Each row is a point on a landscape with many valleys, with its height.
A ball rolls from a point to the lowest of its 4 nearest points, and stops where none of them is lower. Distance is the straight distance between rows; heights are no part of it.
seva h=24.5: [-17 -10   9  -9 -19  10  46 -13   5  40  -3 -10 -26]
Forig h=16.4: [-27 -27 -36  10  14  16  13   6   7 -49 -18 -16   9]
Gomed h=63.8: [ -3 -28   0 -17  10  17 -31  -5 -23 -21  18  18   8]
Ruze h=60.9: [ -3 -27 -22  -9  25   6  -6  15  -6 -16  18  13   6]
mudag h=43.3: [  3 -27 -27   6  27  -1   1   5  41 -57 -25  -3   9]
Ketal h=20.6: [ 15  39  42  -4 -20  -6   3 -35 -11  27 -13  12  21]
Naf h=29.1: [  2  12  20  -8 -29  37  29 -44  -4  44   9  19   9]
Zeda h=23.2: [ -1  -5  11 -10 -15  -3  24 -16  -9  36   3  -7 -15]
nok h=12.9: [-23  52  40  25 -31 -10   7 -15  -4   7 -17  25  32]
fep h=66.1: [ 28  34 -19   9  15 -31  -9  31   1  -4   3 -14 -16]
Pake h=47.2: [-22 -25 -34  -9  29   5  25  23  12 -19  13  -8 -13]
fek h=46.5: [-27 -21 -11  -9   9  20  22   5  -7  -1  10 -14 -16]
sutu h=62.0: [ 19   5 -37  -4  26  -9  13  27   4   4  19  -7 -22]
Salof h=13.9: [  1 -25 -32  19  23   7   1 -19   5 -59 -32  -7  12]
bimat h=62.3: [ 13 -28 -27 -19  38  -6  -2  27  47 -21  12  17  11]
vebus h=89.1: [-19 -33   3   0   4  23  -8 -26 -18 -45  -8  -8  -3]
konu h=65.8: [ 13   0  -5 -10  13 -10  -2  14 -16  18  16  -7 -13]
povuz h=55.2: [ -1 -22 -34 -16  27   0   3  27   7 -14  17   6  -2]
fir h=68.1: [ 19  13  15 -20  13   2 -26 -11 -27  13  13  -4   3]
lofar h=26.2: [ 13  34  18  21 -42  17  18 -39  -4  40 -12  12  24]
Lenu h=20.9: [-10   5  -3  14 -33 -13  27  -2  10  33   1 -18 -33]
Tal h=23.8: [-23   6   4  28 -57 -10  21  21  32  41 -15 -18 -10]
teviv h=37.1: [-38 -23 -28  -7  12  25  35  15   0 -20  -4 -29  -8]
rap h=67.8: [ 18 -15   8 -18  16  15 -47   1 -23  -8  18  18  14]
gil h=49.2: [-16 -26  -8 -16  15  22   0  -3 -11 -10  20  -3  -8]
foz h=31.8: [  1 -12   9 -28   1  18   3 -11 -14  26  18   3  -4]
Ragat h=19.3: [-19  44  43  19 -20 -37 -12  12   4   5 -22   3  12]
Timi h=22.5: [-16  41   7  19 -26 -38 -14  50   7 -13  -9 -20 -17]
kezop h=48.6: [ -1 -28 -21  15  21   9  -7   2  11 -49  -6  15  11]
fop h=22.3: [-19  34  25  18 -44 -22   1  29  19  15 -17 -22   4]
ribed h=29.6: [ -4  15   5  15 -38  18  42 -33  13  57  -6  10   1]
nituz h=20.7: [-20 -20  22 -22 -15  30  14 -24 -13  12  17   2   8]
pupu h=63.5: [ 10 -36  -9   4  26   5 -29  -9  -5 -45   6  36   7]
nibeb h=20.8: [ -6  39  26  10 -20 -40  -8  17  -1   6 -10 -20   0]
bik h=59.3: [ 16 -10 -22 -16  38  -1  -7  29   5  -2  18   3   1]
tenik h=66.0: [ 13  20  -2  -4  -4 -29   1  10  -3  25   4 -26 -23]
tumit h=61.8: [ 46  10 -27 -19  43  -9 -15  34  24   2   8   8   5]
moga h=24.1: [-12  30   0  26 -42 -31  -1  33  13  23  -6 -26 -10]
Tesa h=43.7: [-12 -31  22 -19  -9  26 -17 -38 -11 -15  10  15  14]
pefez h=22.0: [ 11  45  26   5  14 -27 -18   4 -21   6 -14 -12  -7]
tuzes h=17.4: [  3  13  17  11 -37 -14  14 -11   5  38 -14  -8  -1]
Bir h=68.5: [ 33  10  12 -11  26   9 -52   5 -24 -13   5  21  24]
Pupab h=62.2: [ 24 -23 -17 -15  31  -2 -34  24  11 -21  13  24  18]
gevub h=21.4: [  3  34  29  20 -42  -7   7 -16   5  30 -19  -2  15]
zod h=81.1: [-19 -33   5   7  -2  23 -12 -52 -18 -45 -13  -2  -7]
Kamu h=67.7: [ 18 -34  -3  16  39  10 -34 -39  -4 -54 -16  46   0]
segaf h=64.7: [ 18  19 -19   6   2 -18  11  21   2  12   8 -17 -26]
Sato h=22.4: [ 15  13  24  -5 -12   4  11 -25 -12  39   0   3   5]

For each start below, name the point where the ball stops.
Gomed | nituz
pefez | nok
moga | nok
fep | Salof
fop | nok
bimat | Salof
Bir | Salof
pupu | Salof
